Each row is a point on a landscape with many peaks, with its height.
A climber steps from a point to the highest of its 2 nearest points, and stops where none of them is higher. Distance is the straight distance between rows; heights are no part of it.
J_666: [122 131  97 122  90 121 128 136 148 158 131 145 139  54 159 162 144  94
 131 125 135 133 151 135 133 142 194  94 113 132 146  95 172 157 166 141
 156 135 196 127 126 154  96 164 152 142 110 143  82 134]  height 17.6
J_181: [ 89  98 215 139 111 150 119 113 131 107  98 110 126 115 143 156 121 204
 134 145 135  93  86 108 120 102  87 224 133 135  86 150 117 121  71 142
  90 105 139 123  88 101 194  57  93 113 158 100 157  53]  height 44.0
J_763: [147 137 159 127 136  97 106 136 170  86 149 159 172  73 136 195 110 124
 157  84 116 139 119 137 173 102 194 175  84 106 127 116 130 171 103 137
 161  70 132 155 120 112  97 128 118 157 146  68  98 125]  height 10.5
J_355: [170 134 102 133  97  79  95 195 116  97 100 125 113 153 187 173  87 166
 127 110 131 112 150 128 123 116 131 144 210 104  91 111 148 146 105 142
 145 141 168 154 124  89 154 139  65 105 134  84 115 106]  height 56.6
J_464: [176 131 126 112 203 111 100 156 113  65 133 129  92 162  77  46 105 140
 121  92 107 160 103 163 100 149 117  96 134 107 110 164  95 120  97 118
 119 180  31 114 154 114 132 107 129 161 152 164 173 129]  height 41.7
J_678: [133 106 114 109  54 111 145 142  97 161 147  97 106 134 174 149 108 128
  96 164 122 134 160 120 142 135 136 108 168 130 133  87 176 108 198 186
 146 164 197 148 115 101 142 130  94 104  94 151  89 153]  height 13.1
J_88: [ 99 122  74 147  76 103 158 162 167 143 119 114 165  64 183 175 135 127
 139 120 149 130 142 103 117 142 191 139 125 145 146  81 185 185 103 126
 158 126 179 112 125 126  99 166 131 154 125 143  86  92]  height 21.2
J_177: [135 129 207 144 110 134  94 109  99 124  93 126 149 141 141 128 122 169
 133 156 126 118 111 121 123 112 102 187 137 142  78 178 129 139  65 125
 117  85 150 137 102  83 164 122  89 106 151 104 159  76]  height 47.8
J_818: [130 149  87 138 104 141 115  75 173 155 104 138 155 117 127 151 137 111
 147 106 131 139 154 132 156  99 145  80 124 158 114 126 140 167 115  77
 135 111 165 153 130 138 110 160 147  81 114  94 132 167]  height 27.9
J_859: [121 121 174 120  61 126 151  85  92 218 145  93 170 145 150 115 143 107
 105 194 123 161 165 121 160 157 125 114  91 169 135 120 177 111 158 148
 163 102 192 144 118  89 110 151 151  99  86 158  79 172]  height 41.9
J_582: [150 113 141  80 113 151 118  87 113 135 162  97 124 119  96  72 152  97
  82 157 131 140 120 150 153 129 157 104  83 150 118 107 138 140 193 174
 145 129  99 140 129 132 107 136 112 124 100 211 112 143]  height 54.4
J_949: [ 99 125 104 148  98 140 161 147 147 176 123 157 123 121 164 179 138  79
 155 136 140 112 135 106 117 151  95 143 167 120 143 128 129 108 160 163
 116 149 186 126 135 148 122 146 133 102 102  98 103 111]  height 36.4
J_888: [116 142 103 124 123 148 138  81 136 152 126 124 151  71 106 100 171 115
 122 140 134 130 130 134 128 124 171  86  72 161 133 116 141 166 137  90
 126 114 118 111 132 154 100 156 167 139 131 193 124 133]  height 51.7
J_723: [182 107  92 101 139 131 100 116 169  85 150 150 105 145 115 125 119  89
 127 105 104 172 118 152 159 106 155 100 142 118 113 105 120 131 164 164
 143 164  85 173 135  98 105 119  74  92 102 135 126 151]  height 28.8
J_460: [153 119 128 105 165 161  94 131 173  70 147 184  66 119 111 136 116  94
 139  96 109 131 111 163 139 119 132 113 146  87 107 146  89 112 172 166
  98 162 101 135 133 144 142 116 101 123 126 102 143 121]  height 34.5
J_683: [ 83 122 156 156 135 134 174 116 160 153 119 123 191  83 130 132 166 111
 149 151 144 131 100 106 109 158 146 195  71 150 147 137 142 175  67  95
 142  97 105  98 133 134  88 131 176 157 140 151 112  76]  height 36.6
J_599: [174 145 126  92 106 122  65 150  85 111 158 144  89 138 134 138  96 132
 102 136 120 110 177 151 155 102 158  86 138  98 128 108 149 108 214 173
 148 107 166 166 119 133 136 175  99 137 115 111  88 175]  height 5.0
J_480: [ 66 116  85 165  94 168 164  99 187 170 100 147 122  75 162 162 163 126
 159 120 147 127 112 114  94 125 120 118 143 163 126 113 132 154  98 106
  88 174 163 102 123 160 149 104 144  99 119 131 159  89]  height 29.4
J_388: [124 146  87 145 183  99 136 140 118 103 125  92 153 160  75  71 140 144
 127 108 125 159 122 120 100 142 132 107  97 154 138 132 126 157  67  67
 139 123  44 107 152 115  90 139 153 147 151 184 166 137]  height 42.5
J_886: [119 102  87 124 131 124 146 122 118 127 144 109  72 105 130  83 103 192
 100 102 117 146 111 141 103 115 105  54 161 143 149  97 148 115 133 143
 104 219 131 110 128 132 185  61 136 133 128 183 171 167]  height 0.8
J_279: [120  90 122  93 101 180 130  87 204 134 136 147 151  89 118 127 175  47
 131 145 126 159  89 130 141 145 148 147  93 136 111 114 126 150 173 164
 135 151  96 141 136 122  95 134  88  84  84 168 117  77]  height 39.3
J_290: [172 139 152 123 123 142  85  75  82 143 121 124  97 185 108  79 103 146
 113 133 105 135 154 155 144  99  81  67 161 137  90 167 117 106 144 109
  99 130 157 157 113  94 177 129 113  82 121 108 164 183]  height 47.5
J_81: [187 135 149  89  97 119  61 146  65 100 144 115 104 129 130  98  97 150
  73 149 115 130 158 162 134 113 184 109 133 119  79 123 163 148 176 173
 155 112 143 157  91 101 167 161  75 148 128 168 105 119]  height 8.9
J_149: [134  80 158 109 171 127 162 128 160  87 159 115 126 139 104  95 128 123
 124 123 124 148  77 125 132 135 110 169 101 123 146 120 103 100 128 154
 134 165  46 117 140 108 118  55 112 143 142 163 142 124]  height 22.3
J_854: [133 167 129 147  97 157 112  57 126 191  88 135 172 163 102 130 153  97
 149 167 123 132 165 126 158 111 104 110 116 167 113 165 122 146 115  62
 118  59 148 154 112 129 102 177 138  59 106  99 134 157]  height 31.0
J_444: [ 96 140 126 124 131 190 103  67 109 135  86 135  83 168  91 149 134 127
 141 145 141  60 131 109 107  62  83 125 170 139  94 163  81 107 163  97
  59  72 131 150 118 169 174 135  97  65 125  68 165 120]  height 22.0
J_357: [141 161  55 133 109  70 127 178  79 143 102  78 120 180 136 126  97 175
 101 129 149 105 180 122 120 121 132  69 165 122 149  92 154 112 141 100
 145 119 159 116 120 150 130 189 141 139 137 145 115 173]  height 33.3
J_105: [165 144 212 140 154  92 149 115  99 139 174 127 160 155 131 103 109 144
 135 126  95 159 135 145 171 149 113 140  82 122 164 166 133  96 111 119
 161 108 150 131 135  99 115 103 184 165 122 101 109 198]  height 9.0
J_766: [ 94  83 125 105  57 167 136  87 110 181  97  85 150  93 148  82 167 129
  69 186 139 151 135 102 114 135 140 116 111 183 111  81 186 159 130 138
 138 170 112 116 116  98 153 135  92  85  97 244 122  80]  height 19.4
J_982: [188 148 130 119 122 117  55 143  97  96 106 144 108 139 135 105 106 144
 115 120 113 144 143 157 123 117 146 109 146 110  79 153 139 153 116 124
 133 115 126 150 108  91 160 160  89 122 135 130 138 115]  height 5.3
J_943: [ 91  86 179 129  95 152 131 130 123 154 105 106 177 142 144 116 165  91
 120 190 138 127 107  82 113 164 118 224  99 140 108 123 142 142 106 144
 136 102  82 121 118  88 120 136  81 100 118 166 112  40]  height 30.6
J_330: [159 145  80 119 182 118  95 122 172  83 151 183 119 150 102 161 118  88
 152  58 118 138 146 148 178 110 143 101 115  96 168 110  94 109 134 106
 164 123  99 143 163 139  77 151 152 120 120  53 124 202]  height 19.5
J_896: [145 127 117 130 145 137  91 212 109  93 109 156  78 104 134 113 130 118
 131 124 122 101 126 145  64 161 149 145 183  81  85 150 115 135 130 147
  99 164 117 102 119 155 151 158 106 168 155 153 140  45]  height 31.4
J_87: [124 102 122 101 109 153 140  47 197 138 163 143 147  92 103 135 177  74
 126 128 128 171 108 140 182 114 160 104  75 162 133  95 136 142 185 160
 139 136 112 168 130 130  91 111 104  72  88 154 107 162]  height 43.4
J_842: [101 147  83 134 137 128 159 139 121 128 131 106 146 149 121 187 139 117
 141 116 164  89 142  96 147 101 138 135 132 135 168  89 115 124 157 104
 141  75 109 137 139 165  78 142 139 134 137 103  95 147]  height 36.5
J_575: [142 151  88 147 117 131  77 154 159 119  84 163 149 101 156 153 134 103
 163 108 135 125 141 139 104 133 172 132 140 113  85 143 130 179  73  90
 130 114 142 130 120 126 119 197 126 115 142 101 139  77]  height 27.4
J_340: [111 139 134 142 157 158 141 161 115 148 118 145 104 153 120 113 148  90
 151 151 134 100 119 125  90 154  89 147 143 102 128 173  86  95 148 127
  98 128 110 110 136 172 130 142 149 139 140 125 143  94]  height 23.5
J_361: [138 153 177 116 101 146 139  92  95 197 159 133 149 158 110 120 155  75
 115 173 107 146 162 126 174 143 101 120  88 142 157 147 123 108 184 142
 142  87 171 152 131 130  93 152 159 115  94 117  90 182]  height 38.1
J_780: [ 98 163 108 136 181 142 142 139 119 140 141 143 123 176  92 166 138  97
 145 115 139  72 150 112 142 115 110 132 117 115 182 132  91  92 170  95
 122  72  99 124 159 199  80 158 188 147 130  73 105 172]  height 32.1
J_509: [129 102 103 141 120 113 144 160 164 122 125 127 112 129 170 131 118 130
 141 111 114 152 108 118 121 148  99 128 166 126 119 113 136 117 106 151
 120 200 122 123 140  87 143  80  94 106 112 136 142 112]  height 27.5
J_963: [115 152 160 133 112 120 108 179  97 122 107 142 116 128 154 196 110 137
 136 142 140  57 153 116 121 108 136 200 165  93 109 131 121 131 128 154
 118  71 176 143 108 139 149 157  92 143 153  51  94  75]  height 37.4
J_424: [118  87 138 113 133 116 131 167 121  93 114  78 139 106 145  99 136 162
  87 144 130 146  88  99  95 152 156 184 125 137 116  88 167 157  81 146
 149 164  53  99 128  82 133  93  78 159 144 217 127  47]  height 32.2
J_585: [ 88 107 190 152 120 153 162  86 124 194 110 106 182 102 122  82 180 132
 134 189 129 152 116 106 111 174  99 185  58 167 141 145 146 150  48  83
 129 112 105  88 121 101 107 111 165 149 132 183 134  91]  height 40.1
J_208: [156 109 159 117 194 114 176 152 154  81 175 135 139 175 101 100 118  80
 149 107 116 169  95 135 143 177  84 169  96  82 170 158  77  73 135 148
 154 155  44 106 167 132  83  83 150 161 144 118 128 137]  height 18.4
J_881: [119 136 116 130 112 137 105 174  64 107  96 111  81 110 145 120 112 180
 103 146 153  66 145 125  65 128 130 147 196 111  83 131 143 136 133 145
  93 141 152 105  92 137 195 151  89 153 147 141 145  51]  height 37.6
J_539: [109 146 118 142 137 147 123 103  98 120  89 114 115 149 101 134 115 174
 123 126 144  74 129 109  97  83 112 121 156 145  97 140 105 142 116  93
  85  87 115 129 116 141 171 120 109 113 155 110 174 105]  height 25.0
J_244: [143 134 124 135 150 130 127 197 145 127 135 175 112 106 145 116 141  74
 147 129 126 134 117 150  85 194 132 144 146  87 125 150 115 117 129 152
 128 169 131 101 138 149 103 154 143 163 124 142 118  81]  height 25.5
J_844: [ 92 102 114 103  75 109 176 147 111 172 153  84 132  84 170 139 125 135
  90 167 131 140 141 112 132 166 152  95 124 149 167  69 181 113 172 172
 152 177 191 108 124 123 126 117 145 142  99 190  90 154]  height 10.0
J_339: [109 115 198 150 131 142 141  84 122 170 102 122 161 141 119  77 154 148
 152 166 121 148 104 119 120 151  62 174  82 147 120 187 116 117  56 100
 113 112 117 103 116  98 150 107 160 108 148 131 160 100]  height 43.3
J_769: [142 121 106  98 141 147 105  52 178  90 161 148 119  87  88 130 124 146
 117  67 116 137 115 157 165  58 174  66  92 149 117 111 106 150 143 110
 108 127 104 156 114 140 145  93 120 120 131 113 156 183]  height 43.9
J_623: [161 133 101 119 134 109 105 131 120  91 127 116  87 137 117  94  86 184
 105  94 118 153 132 152 130 101 128  64 154 131 110 124 140 126 126 123
 122 163 129 140 126 101 165 100 109 133 132 142 167 165]  height 2.0
J_907: [152 151 109 144 147  97 121 141 134 125 154 157 158 149 123 164 120 108
 151 100 117 142 168 142 184 134 143 120  97 110 180 114 129 120 126 105
 175  93 142 133 145 130  73 164 173 147 127  67  89 204]  height 15.6
J_928: [111 125 147 121 148 134 149 132  88  89 163  98  82 160 113 146  80 190
 104 103 131  85 138 111 141  80 102 130 160 116 158 123 105  73 191 159
 100 114 125 140 130 147 174  60 113 156 145  81 130 187]  height 14.3
J_709: [114 141 106 124 134  74 176 186  91 138 166  90 128 109 149 154  98 165
 102 130 143 112 155 127 147 145 166  82 123 124 194  74 163 105 172 141
 163 137 180 107 134 171 102 139 179 197 129 148  76 184]  height 24.7
J_658: [153 133 139 134 153 126 149 127 156 159 140 158 166 144 116 114 153  58
 164 131 118 176 123 134 134 176 120 151  80 121 149 162 126 134 107 112
 162 128 115 112 159 126  52 156 169 130 116 122 114 130]  height 10.9
J_828: [165 106 195 114 156 106 116 144 184  61 157 158 151  95 128 147 115 115
 157 107 113 162  85 152 153 135 164 202  66  84 118 161 107 131  98 156
 160  98  87 134 132 110 102 107 116 160 151  91 110  92]  height 7.2
J_655: [164 167 167 160 149  83 138 168 102 159 160 168 158 170 145 137 115 111
 164 110 110 161 152 146 165 175  98 147 113  95 181 174 134  92 106 110
 173 113 179 115 143 118  80 152 199 162 134  64 103 180]  height 12.0
J_880: [134 152  91 118 156 165  88  77 146 109 127 167 110  81  64  91 164  96
 130 111 121 135 133 168 120 127 177  61  92 133 112 148 111 180 143  90
 101 125  94 122 131 179 115 173 164 146 129 160 153 129]  height 57.5
J_239: [146 118 120 154 151  98 115 118 197  79 125 158 136 122 139 179  92 152
 174  56 117 139  97 136 157  88 125 142 142 108 114 137  98 132  68 119
 127 134 127 148 127 116 127  89 119 105 145  40 149 136]  height 35.6
J_748: [166 130 189 148 125 113  86 144 107 123  73 127 131 174 160  89 110 160
 142 141 116 147 106 145 108 144  58 154 175 114  67 189 123 116  41 125
 123 143 143 132 112  52 182 105  87  91 139 113 176  82]  height 52.5
J_135: [153 124  86 138  68  93 107 172 119 142 100 125 103 165 205 145  91 142
 130 127 127 145 154 143 112 147 113 105 230 107  97 105 173 126 115 156
 135 199 199 138 120  71 167 135  73  83  96 122 126 114]  height 49.7
J_336: [142 114 103 136 168 118 125  92 206  66 141 167 110  87 112 137 111 162
 145  53 111 153  93 164 151  83 148  92 119 116 109 128 100 150  97 118
 108 166 105 123 126 126 140  69 123 132 154  94 167 144]  height 39.7
J_695: [ 95 116 155 129 126 143 138 139  96 132 112  96 146 115 138 108 147 146
 110 164 143 113 108  97  97 135 134 173 110 145 117 114 136 152  98 125
 127 119  92 116 107 122 146 122 103 144 143 181 132  64]  height 29.3
J_519: [137 146  98 156 168  93 127 196 100 106  93  98 131 231 121 109 111 138
 135 126 129 132 126 105  95 149  72 135 175 120 132 159 110 114  81  84
 138 133  65 133 154  99 112 133 114 117 140 126 150 124]  height 56.5
J_315: [133 140 149 130 178 129 155 116 130 131 169 131 131  94  99  82 142 120
 126 108 115 152 117 155 137 156 128  99  78 134 161 140 115 119 131 124
 125 148 122 104 140 160 110 106 190 172 136 145 134 182]  height 5.8
J_544: [166 119 159 116 189 133 105 130 155  56 120 152  92 129  83  76 117 140
 140 108 101 148  84 152 104 131 112 146 115  90  70 187  77 119  87 135
 110 147  53 120 118 116 156 101 109 145 164 138 171  86]  height 36.1
J_414: [131 144 127 117 104 113 122 126 131 123 149 146 159  59 132 190 131 128
 123 120 131 109 158 134 164 108 217 130  93 131 144  94 156 161 155 130
 160  63 178 150 119 150 100 158 132 163 130  91  63 139]  height 14.1
J_930: [109 150  80 115 112 136 143 116  73 147 121  81  97 164  93 115 116 152
  92 140 141  91 161 121 115 105 122  65 152 147 145 105 143  95 193 113
 107 117 137 123 120 164 151 158 134 122 124 176 128 185]  height 38.0
J_148: [123 115  84 115  88 176 114 117 134 162  87 112 130 139 134  72 176  83
 105 176 130 158 128 121  83 155 134 101 145 152 105 116 149 152 137 134
 122 176 104 120 130 118 130 161 101  82 101 222 144  73]  height 22.9
J_669: [ 97 101 168 102 110 144 167  92 125 156 165  99 144  98 119 123 154 117
  99 162 130 127 115 117 150 124 137 138  80 152 160  99 134 113 186 162
 133 118 123 127 123 140 124  89 128 141 103 170 102 149]  height 49.4
J_12: [ 91 119 171 140  93 149 139  91 110 137 108 114 110 111 139 169 108 191
 117 141 155  70 120 104 123  82  83 175 174 136 110 121 125 112 123 142
  82  98 191 127 100 126 202  74  84 109 143  68 151 100]  height 40.5
J_891: [131  80 145  97  95 145 121 118 168 116 135 120 182 114 127 148 156  75
 120 155 139 146 100 102 133 130 168 195  96 149  97 101 140 171 149 159
 159 106  70 163 125  92  80 136  59  93 111 159 103  53]  height 35.0
J_918: [ 94 120 109 144  96 117 175 145 111 160 132  90 153 156 157 165 133 130
 123 163 146 112 140  74 126 132 106 145 140 157 158  86 152 118 146 128
 136 124 148 133 130 130 121 123 124 113 112 133 104 136]  height 41.0
J_702: [120 155 102 122 164 148 107 102 140 118 154 163  89  64  82 130 127 131
 129  91 130  96 143 170 136 103 176  65 111 118 149 122 110 153 164 107
 101 107 126 116 131 199 120 147 193 177 146 119 136 171]  height 51.3
J_577: [155 149  91 131 202 105 117 176  95  82 125 123 122 207  79  78 113 105
 129 111 130 144 131 120 100 144 117 111 127 108 134 144  89 124 116  98
 142 134  30 126 154 126  89 167 134 144 137 156 144 134]  height 49.1
J_436: [115  79 202 123 159 125 155 144 131 111 136 117 122 112 115  73 132 172
 134 147 122 153  75 127 106 175  90 194  84 131 131 151 107  81  67 155
 114 166  71  83 124 107 164  51 139 169 147 166 157  82]  height 25.9
J_754: [112 145 150 140 194 141 143 145 125 108 139 159  97 181 115 150 111 114
 161 106 123  84 124 124 123 120  72 155 134  81 155 184  63  63 144 122
 103 109 101 116 152 183 128 114 171 145 146  58 131 153]  height 27.8
J_407: [129 112 101 144 121  93 146 144 188 105 153 149 138 102 170 175 103 133
 153  63 116 162 109 123 153 124 139 119 144 115 152 102 131 132 102 143
 136 175 146 136 147  97 120  87 129 128 117  80 121 157]  height 31.6
J_605: [140 170 163 144 117 166 107  92 125 200 108 174 141 140 116 131 157  72
 152 154 116 128 157 149 142 147 110 134 109 123 131 185 122 128 142 104
 112  76 177 137 125 153 101 182 178 112 109  83 114 150]  height 34.2
J_680: [115 169 105 156 115 128 102 187 117 138  90 158 139 119 148 192 138 106
 158 128 151  81 147 114  99 124 155 175 153 108 107 138 119 157 102 112
 118  64 170 129 114 160 114 210 135 140 154  85 108  68]  height 32.3
J_973: [129 121  85 119  76 118 117 149  85 136  94  86  88 150 160 121  96 183
  98 147 144  97 165 115  94 118 116 104 213 125 109  88 169 123 147 133
 112 155 172 118 112 109 198 139  76 106 126 155 137 114]  height 43.2
J_63: [125 107 121 127 143 124 161 118 128 144 159 109 118 121 119  58 126 138
 114 124 112 186 108 136 122 150 106  77 110 145 152 123 132 111 117 135
 123 207 121 107 140 101 149  74 154 147 122 182 152 183]  height 3.1
J_863: [123 150  58 133 174  89 118 146  98  96 115 112 116 229 118 164  85 157
 125  81 138  85 152 100 139  80  93 103 185 119 159 115 105  91 131  78
 140 105  93 146 166 133 117 141 124 103 128  57 135 200]  height 21.9
J_93: [155 121  72 107 178 127 118 119 162  88 161 155 111 137  93 131 134  75
 125  83 122 152 121 148 151 128 151  79 126 109 161 101 102 107 177 148
 142 163  73 143 163 156  74 145 128 126 100 133 116 177]  height 24.1
J_114: [168 155 138 141 135 106  79 119  81 135  80 127 111 203 119  61 104 155
 126 125 117 146 129 141 103 124  65  87 175 133  80 190 119 126  76  80
 108 143 128 126 129  85 163 130 118  83 123 131 189 138]  height 52.6
J_138: [110 145  86 120 146 141 108 121 132  93 130 151 100  82 107 171 111 162
 121  83 144  66 145 141 120  69 163 100 147 122 128  97 115 134 162 128
  96 103 144 134 115 185 155 131 131 146 151  79 147 142]  height 45.7
J_173: [145 117 215 104 127 140 123 156 110 121 172 155 130  73 148 120 136  96
 126 158 109 121 117 154 130 163 162 167  83  94 117 156 136 123 165 188
 145 118 155 128 128 143 113 122 147 178 121 134  94  95]  height 37.2
J_289: [146 111 202 117 134 148 176 125 133 174 173 151 165 116 121  84 161  48
 143 165 115 163 111 145 144 203 109 176  57 120 159 172 133 100 141 148
 162 123 132 102 158 148  68 122 182 157 111 150  97 133]  height 8.1
J_68: [141 105 139 100  86 150  95 148 108 131 115 124 100  97 156 116 125 114
 100 173 124 123 135 139 108 143 167 138 152 125  85 113 163 146 167 179
 127 156 153 144 108 105 162 147  81 128 114 176 111  73]  height 13.0
J_731: [101 145  97 150 118 143 140 119 108 176 107 109 124 203 131 124 120 111
 134 143 131 111 151 106 126 132  55 101 175 138 144 141 106  90 145 102
 111 131 147 132 142 146 133 142 147  81 111 107 146 175]  height 28.7
J_875: [ 93 129  81 152  66 117 167  96 182 166 118 114 183 107 163 173 152 111
 145 123 140 160 132 104 150 117 156 122 112 174 150  85 164 177  97 101
 150 128 166 134 132 119 101 126 146  91 111 131 119 131]  height 24.6
J_704: [ 90  94 189 131  77 127 176  78 105 197 154  70 175 126 142 125 149 142
 102 187 124 149 129  81 165 137 100 154  77 189 167  97 158 115 144 141
 141 112 158 128 117  89 129  84 135 114 113 157 100 163]  height 45.5
J_32: [104 144 124 131 166  84 180 140  90 112 164  82 138 110 108 130 112 204
 109 109 135 111 132 116 141 111 154 105 101 141 188  88 135 123 134 111
 141 115 115 107 132 158 115  96 183 206 156 141 116 192]  height 20.6
J_857: [102 120  79 123 176 159 139 132 170  87 134 153  91 107 111 172 134 105
 147  91 140  85 108 124 114 106 137 116 149 106 137 107  83 124 162 131
  92 132  88 141 135 192 121 123 128 129 136 104 140 117]  height 40.3
J_999: [131 116  91 147 148  94 141 155 145 100 112  91 175 126 139 109 144 149
 123 108 134 170 101 104 102 135 160 149 104 151 124  96 153 178  56  88
 161 138  52 109 138  85 102 117 116 151 152 175 138  85]  height 37.3
J_211: [122 132 138 140 154 116  96 105 135  63  80 120 116 142 108 141  97 202
 133  88 136  92  97 133 111  64 103 139 157 124  71 158  89 151  55  90
  98  99  93 138 108 110 182  80  85 103 169  81 191  92]  height 28.3
J_489: [ 80 134 128 162 112 138 159 137 135 160  94 126 148  95 154 148 165 138
 146 149 142 106 117 104  84 140 130 173 135 139 126 134 138 161  74 105
 108 112 146 103 115 143 146 138 146 133 147 133 134  61]  height 32.7
J_551: [162 144 101 165 141  65 102 216 105  95  84 128 118 204 176 151  95 145
 152  98 128 118 130 124 102 148  94 157 213  89 103 148 121 122  52 119
 143 146 128 130 139  93 137 148 105 119 145  82 143  88]  height 65.2
J_736: [113 135 120 106  74 169 135  37 159 177 136 124 149  70 114 127 167 103
 107 152 123 150 145 148 163 105 170  83  76 185 123 102 155 170 168 119
 125  99 156 151 110 148 125 142 137  94 103 171 117 160]  height 47.4
J_652: [120 153  82 143 142 131 100  97 103 134  92 133 108 221 116 147 106 134
 137  98 141  84 153 120 130  80  46  90 197 132 130 145  94  99 128  78
 101 103 141 141 151 146 139 135 126  58 119  52 167 188]  height 25.6
J_159: [130 131 205 122 113 116 123 149 107 121 137 143 149 125 137 164 128 122
 138 160 130 106 118 121 133 126 140 198 111 111 117 146 120 120 137 153
 136  75 142 143 114 122 125 129 107 151 142  94  92  91]  height 42.4
J_482: [168 159 104 160 132  75  93 173 124 104 112 143 174 130 145 151 114 145
 152  98 136 144 152 141 136 129 175 128 126 125 122 138 147 184  54  87
 178  87 144 131 126 102 103 189 150 141 154  86 125 130]  height 22.7
J_451: [107 104 200 116 127 149 150 119 138 155 147 148 141  32 144  87 164  93
 126 173 126 135  94 135 113 181 157 168  67 123 128 148 144 137 114 160
 132 142 155  89 132 141 124 103 172 173 121 178 109  74]  height 32.8
J_843: [ 89 122  67 134  93 190 136  68 181 179  93 140 118 108 132 119 176  87
 138 144 140 143 125 113 106 131 119  88 136 173 111 122 139 152 132 111
  92 166 135 131 135 143 139 144 118  56  99 177 151  98]  height 26.4
J_945: [136 149 104 110 161 112 102 149  80  74 140 119  89 179 107 155  76 172
  99  85 133  86 164 126 150  65 134  95 158 108 152 101 104  87 180 131
 130  95 103 146 130 156 143 128 116 150 143  82 117 207]  height 17.8
J_931: [164 125 157  87 154 155  94  76 138  97 178 138 117  90  69  86 142 112
  95 117 103 150 114 164 163  95 165 101  70 128 111 123 118 141 172 154
 130 116  86 154 119 133 114 126 126 145 121 155 129 158]  height 49.0
J_264: [150 134 102 106  98 147  98  99 102 155 123 119  90 176 107  98 124 109
  98 152 126 134 153 130 136 107 104  77 148 148 109 121 137 111 190 138
 114 140 121 162 120 123 148 153  91  81  90 156 131 166]  height 42.6
J_72: [ 96 159  77 165 101 127 162 157 116 189 111 131 113 145 167 162 129 133
 153 133 152 100 156 118 107 149  83  96 191 138 152 119 133 104 136 114
 115 148 214 111 144 156 129 160 171 114 117  88 130 154]  height 32.5
J_312: [159 138 106 129 186 127 146 157 158 122 145 164 126 194  94 106 139  52
 155 112 123 170 122 133 131 173  86 125 116  87 169 163  79  83 131 127
 149 145  78 113 177 144  63 149 158 120 107 108 117 142]  height 14.5
J_61: [ 95  95 122 103  58 150 145 124  92 177 120  92 119 117 160 124 143 119
  79 192 137 111 144  99 119 136 126 140 150 161 121  83 168 123 184 170
 116 147 155 131 105 118 155 132  70 107  94 198  97  90]  height 16.4
J_719: [113 121 149 131 177 132 112  78 183  77  93 142 115 143  77 111 126 162
 158  90 121 128  77 141 106  97  86 144 117 124  79 198  62 122  50  92
  89 121  55 105 116 122 147  85 135 112 162 101 198  89]  height 31.8
J_477: [124 111 195 135 144  89 153 168 154  86 164 132 161  65 158 153 115 147
 153 121 118 141  92 130 135 157 161 195  98 100 132 140 139 132  79 159
 150 143 137 116 119 103 119  85 137 191 155 112 111  95]  height 4.1
J_266: [109 142  59 135  73  76 166 163 111 157 125  79 134 120 161 177  89 182
 110 134 156 102 178 111 138 111 158  76 164 126 170  61 179 117 152 128
 149 132 211 118 120 144 136 160 149 148 129 126  92 169]  height 29.0
J_638: [118 102 208 126 131 153 143 120 118 147 140 139 114  80 140  84 143 138
 133 155 127 138  96 136 116 173 104 164 108 118 131 164 130  97 115 152
 102 175 141 103 113 125 165  83 154 160 130 143 138 104]  height 29.2
J_15: [ 96 124 169 131 135 127 172 118 116 121 177 116 100  88 134 155 102 193
 121 116 118 100 124 118 150 108 123 118 131 129 170 105 117  94 166 163
  95 134 185 128 126 154 174  48 151 168 144  99 130 177]  height 11.7

Where does a climber stop that starts at each point below?
J_539 -> J_551
J_828 -> J_582
J_330 -> J_880
J_32 -> J_114
J_928 -> J_918
J_658 -> J_159
